Points, in no order, along strands that fork, close into loops and pass close to each other.
Points whose rows are less than 49.8 apart are linked; no others are.
j_988: -31	4	-11	-20	-1	-33	11	-6	10	-31	2	16	-17	-5	5	-4	-8	-4	-37	4	11	-11	-36	26
j_888: -17	1	-22	-12	-22	0	3	18	0	2	1	-10	-11	-14	-9	12	-10	17	-5	24	18	-8	-17	-1
j_314: -10	-11	-37	-13	-16	-18	-5	6	-1	-21	2	-6	-2	-15	6	-19	-19	6	-17	7	29	-12	-20	-5
j_177: -22	6	10	-11	-4	3	9	13	2	12	-6	-3	-11	-16	-9	21	6	11	9	27	-12	-12	-15	1
j_946: -5	8	19	3	6	23	1	20	4	22	5	-7	-13	-6	-22	26	15	-6	21	9	-14	-12	6	-1
j_822: 1	2	11	14	19	34	9	27	8	21	31	-5	-3	-1	-12	25	21	-18	51	-10	1	8	11	-6
j_500: -9	0	-26	-11	-8	-16	-16	-1	2	-17	-2	4	5	1	6	-9	-11	-1	-12	13	15	-24	-16	-11
j_326: 13	2	15	14	4	4	24	5	7	10	-26	8	10	7	12	-14	1	6	-5	6	-17	-10	13	-9
j_905: 9	-12	-3	-8	-2	-3	-7	-23	4	-17	-5	-11	29	2	43	-13	-21	5	-20	7	5	-3	10	-17
j_365: -18	8	-20	-5	-17	-25	1	0	4	0	-10	12	1	13	2	4	9	3	-24	6	-9	-4	-5	14
j_181: 12	8	5	6	-2	12	11	1	10	14	-4	-11	-14	-13	-25	15	8	2	-2	-1	-10	8	5	15
j_623: -7	-5	18	8	9	0	31	3	14	5	-25	7	6	6	10	-4	12	-2	-13	7	-35	-15	-2	2
j_353: 9	-9	7	-4	4	21	-16	16	-5	7	18	-3	-7	-9	-12	16	1	6	19	-1	13	11	-6	-2
j_183: 18	2	-13	8	-6	-10	-3	-18	12	0	-11	-1	12	5	12	-4	2	-1	-15	-6	-20	5	25	10
j_944: -35	1	-3	-11	-10	-1	-9	10	-10	-24	0	4	-39	-16	-30	17	-1	11	-6	9	16	2	-32	19
j_209: -23	1	13	-8	1	3	9	-3	3	-12	-7	19	-32	-23	-38	6	16	8	17	11	-31	-1	-24	10
j_619: -14	-10	7	-13	2	-17	-5	3	-3	-25	-8	23	-21	-4	-9	3	2	-3	-20	4	-9	-4	-24	12
j_906: 18	-1	13	19	2	12	26	11	-4	19	-13	7	19	9	16	-13	-4	4	8	0	1	3	15	-12
j_928: -36	-5	12	-11	3	-6	-2	14	-6	-9	-11	31	-16	-4	-10	13	5	-8	13	22	-30	-10	-19	-5
j_962: -1	6	-20	-1	-20	-13	-7	-5	-14	-5	1	-18	-3	3	-4	-7	-13	14	-21	-3	34	4	-5	6
j_775: 14	9	-19	-4	-4	-6	-9	-14	11	6	-1	-8	16	-1	9	-15	-17	10	1	14	21	-14	8	-15
j_536: 4	-2	-1	-5	15	5	-17	1	-23	11	29	1	18	13	13	-10	-4	-12	41	-18	17	-2	-1	-35
j_520: -4	-10	0	-5	8	0	-10	-9	6	-4	-8	-16	37	14	54	-7	-16	-12	1	10	-4	-10	18	-19
j_853: 18	-6	10	15	7	12	11	6	-11	23	14	-20	23	7	21	9	4	-29	15	-18	-11	18	40	-7
j_796: 19	9	-22	-12	-5	-1	-17	-30	-7	2	8	-15	18	-3	5	-18	-20	14	9	-6	24	5	3	-18
j_376: -1	-2	-2	-6	8	21	-32	13	-14	2	26	3	-6	-2	-16	17	0	-3	31	-4	26	9	-5	-6
j_113: 11	-13	23	16	14	18	10	26	-14	17	11	1	5	7	2	5	7	-20	25	-8	-3	1	11	-10
j_127: 28	16	-9	9	-7	-4	4	-29	13	-3	-7	-13	-1	-1	-8	-9	-5	0	-17	-11	-1	13	30	17
j_678: -17	7	-19	-8	-7	-30	-3	-14	21	-19	-9	10	4	14	12	-3	4	-3	-35	-1	-9	-1	-9	17
j_137: 27	0	-2	-1	8	9	-5	-10	-8	18	22	-6	21	0	6	-14	-3	6	22	-17	13	25	13	-20
j_404: 8	5	5	7	26	12	8	0	-11	19	41	-3	17	14	12	-11	11	-14	56	-22	20	7	5	-28
j_971: 26	7	-14	-2	-3	2	-8	-23	-9	8	9	-10	17	-5	2	-14	-16	17	10	-10	18	28	8	-8
j_927: 4	14	-2	4	-10	-6	17	-7	2	6	-7	-22	-17	-2	-10	2	-3	17	-27	3	13	11	-1	25
j_385: 22	-2	3	11	13	15	8	9	-9	24	33	-5	18	7	10	-10	8	-6	47	-20	21	20	10	-23
j_270: 2	-5	-3	-8	-2	2	-27	7	-21	-4	15	1	7	4	2	-6	-9	-2	8	-3	28	-13	-6	-24
j_402: -12	4	15	11	10	32	-2	29	5	19	20	-1	-13	-7	-25	32	19	-11	42	-2	-8	-1	5	-2
j_756: -41	7	4	-9	-2	10	0	-1	-6	-16	-4	-6	-45	-23	-38	25	10	21	-1	7	4	2	-32	23
j_784: 28	5	2	17	-3	18	14	2	0	25	9	-18	16	0	3	6	8	-15	5	-16	-9	18	40	-5
j_894: 3	7	-17	-1	-3	-14	-16	-6	6	-4	-4	4	14	10	6	-16	-9	5	-10	3	11	-21	-2	-12
j_453: 16	-11	18	13	18	16	12	21	-8	19	26	-9	13	4	10	4	10	-33	28	-23	-1	7	21	-11
j_134: 8	-6	10	-2	10	2	-8	7	1	17	0	-5	16	5	16	6	-7	-9	10	8	-5	-1	14	-11
j_683: -12	-12	2	-4	13	-10	-21	17	-7	-3	-11	24	2	14	14	-3	-6	-18	17	7	-16	-13	-6	-9
j_703: 7	-3	7	-6	3	-6	-6	0	6	4	-7	0	2	-2	4	6	-3	-2	-10	11	-9	-2	-5	5
j_215: -10	4	-7	8	-17	-18	3	5	-5	-3	-7	17	-2	15	-6	-5	13	-3	-18	-6	-17	-3	-2	10
j_386: -19	12	5	6	-2	16	4	-2	0	-2	-7	-16	-41	-21	-43	19	16	17	0	-10	7	-1	-17	34
j_69: 5	-10	7	0	18	2	-6	-1	-1	14	-4	-8	28	16	35	-7	-11	-21	18	1	-9	1	18	-9
j_167: 1	-7	2	8	3	-1	13	-20	34	-15	-22	1	14	13	34	-1	7	-6	-29	-1	-36	3	18	7
j_574: 4	-18	9	0	13	-8	-26	8	-11	-11	-2	19	6	12	10	-15	-5	-11	13	-7	-6	-10	-1	-16
j_227: -21	5	-7	-11	-14	-2	18	13	9	8	-7	-5	-4	-12	-6	10	0	18	-4	29	-1	-14	-18	0
j_368: -16	5	-24	-2	-24	-7	-11	11	-8	-3	4	-2	-12	-5	-16	1	-3	15	-4	9	26	-6	-19	3
j_444: -22	-5	1	-16	-3	-9	-7	4	-9	-20	2	12	-29	-12	-14	10	0	3	-14	14	3	-2	-28	17
j_321: 5	11	-7	12	-10	-8	-11	4	-10	8	-2	7	3	15	-12	-2	14	-3	-11	-12	-7	-5	12	5
j_538: -40	-1	10	-24	7	-4	3	1	0	-10	-6	25	-29	-25	-21	16	10	9	17	24	-29	-2	-28	1
j_614: 3	9	-5	-1	-18	-16	14	-11	-5	-9	-8	-11	-4	6	0	-8	-9	15	-36	2	24	4	0	13
j_52: -22	-7	2	-13	4	-16	-10	12	-3	-13	-10	28	-8	4	4	6	0	-9	-3	13	-21	-14	-18	-2
j_156: 8	-6	0	14	9	7	-3	-23	24	-14	-19	-4	27	17	44	-16	-5	-6	-16	-3	-23	0	27	-6
j_176: -3	9	-23	0	-5	-24	-4	-27	25	-20	-13	4	8	15	16	-11	2	-1	-29	-7	-18	5	12	19
j_632: 32	-6	16	18	6	14	12	-11	-1	2	-3	-6	20	9	21	-14	0	-13	-14	-16	-7	8	33	-13
j_892: 3	3	9	1	0	12	7	14	2	22	0	-7	-6	-11	-15	19	12	-9	7	0	-17	2	11	7
j_997: 9	-10	5	0	-7	4	-8	12	-5	6	1	-1	-4	-1	-10	7	-5	13	3	7	10	8	-7	0
j_340: -10	-3	14	-5	7	-17	26	-15	6	-15	-9	12	-24	-16	-18	0	15	-5	-27	-10	-28	5	-23	31
j_20: -14	4	-8	-8	-11	-27	9	-7	4	-20	-3	-4	-18	0	-1	-3	-10	4	-36	3	20	-2	-19	26
j_446: -1	-4	-11	-11	0	-1	-25	2	-28	6	15	0	20	8	12	-12	-10	-2	21	-11	18	-2	-6	-32
j_49: 24	8	3	16	2	2	11	-15	13	4	-5	-12	-19	-15	-26	-1	5	-8	-18	-13	-7	10	17	25
j_466: -20	-4	-17	-3	-18	2	-26	15	-11	-19	5	7	-26	-10	-28	6	-7	13	13	6	26	2	-23	7
j_251: 21	-12	8	4	10	-3	-19	-7	-7	-7	0	14	15	12	6	-20	-9	-6	7	-13	2	-6	-2	-15
j_286: 17	1	3	1	-4	-2	11	-24	14	-19	-13	-10	17	4	33	-10	-15	12	-31	6	6	2	19	-2
j_702: -10	17	0	-1	-2	-3	20	-10	5	6	-7	-24	-35	-14	-31	7	12	19	-16	0	1	6	-14	36
j_373: -36	-1	6	-7	-10	23	-2	29	-5	4	1	-2	-12	-12	-19	29	4	13	29	22	2	-9	-15	-10
j_479: 33	1	10	11	3	4	0	-24	-4	-5	-2	-4	23	9	15	-22	-5	-2	-13	-19	4	8	25	-13
j_197: -8	-6	10	-5	4	-9	11	0	3	-11	-11	24	-23	-13	-20	3	8	-2	-4	0	-28	0	-19	18
j_598: 2	-3	5	3	0	-8	20	-11	22	-9	-22	7	10	13	22	-5	3	3	-31	3	-19	-8	-3	10
j_957: 33	12	-5	12	-2	11	1	-17	6	16	10	-13	9	-2	-8	-4	6	-7	-4	-16	3	14	36	-2
j_141: 30	-6	10	6	5	0	-5	-15	-5	-7	0	2	10	5	4	-24	-8	5	-9	-14	12	0	3	-7
j_451: 14	-6	16	15	6	21	17	24	-10	21	9	5	9	12	2	-5	0	5	30	1	11	2	7	-11

A tip is a point with one link. Name the tips that can be reached along the links from each point below, in the order of the rows.
j_183 -> j_822, j_321, j_156
j_227 -> j_988, j_632, j_340, j_373
j_520 -> j_376, j_286
j_775 -> j_314, j_270

A fork is a point with three links, a tip a point with one. Leave the first point through the second and follow the links. Name the first fork or tip that comes.
j_520 / j_69 -> j_376
j_127 / j_183 -> j_321
j_683 / j_574 -> j_632
j_137 / j_385 -> j_270
j_446 / j_536 -> j_314
j_479 / j_141 -> j_52
j_376 / j_353 -> j_286
j_49 / j_181 -> j_822

Name the points in between on the shortest way along the links from the first point to the second, in order.
j_20 / j_340 -> j_614 > j_962 > j_368 > j_466 > j_944 > j_444 > j_619 > j_197
j_227 / j_141 -> j_888 > j_368 > j_466 > j_944 > j_444 > j_619 > j_52 > j_683 > j_574 > j_251
j_209 / j_927 -> j_197 > j_619 > j_444 > j_944 > j_756 > j_386 > j_702
j_183 / j_451 -> j_127 > j_957 > j_784 > j_853 > j_453 > j_113
j_402 / j_598 -> j_946 > j_892 > j_181 > j_49 > j_127 > j_957 > j_784 > j_853 > j_453 > j_113 > j_451 > j_906 > j_326 > j_623
j_997 / j_905 -> j_703 > j_134 > j_69 > j_520
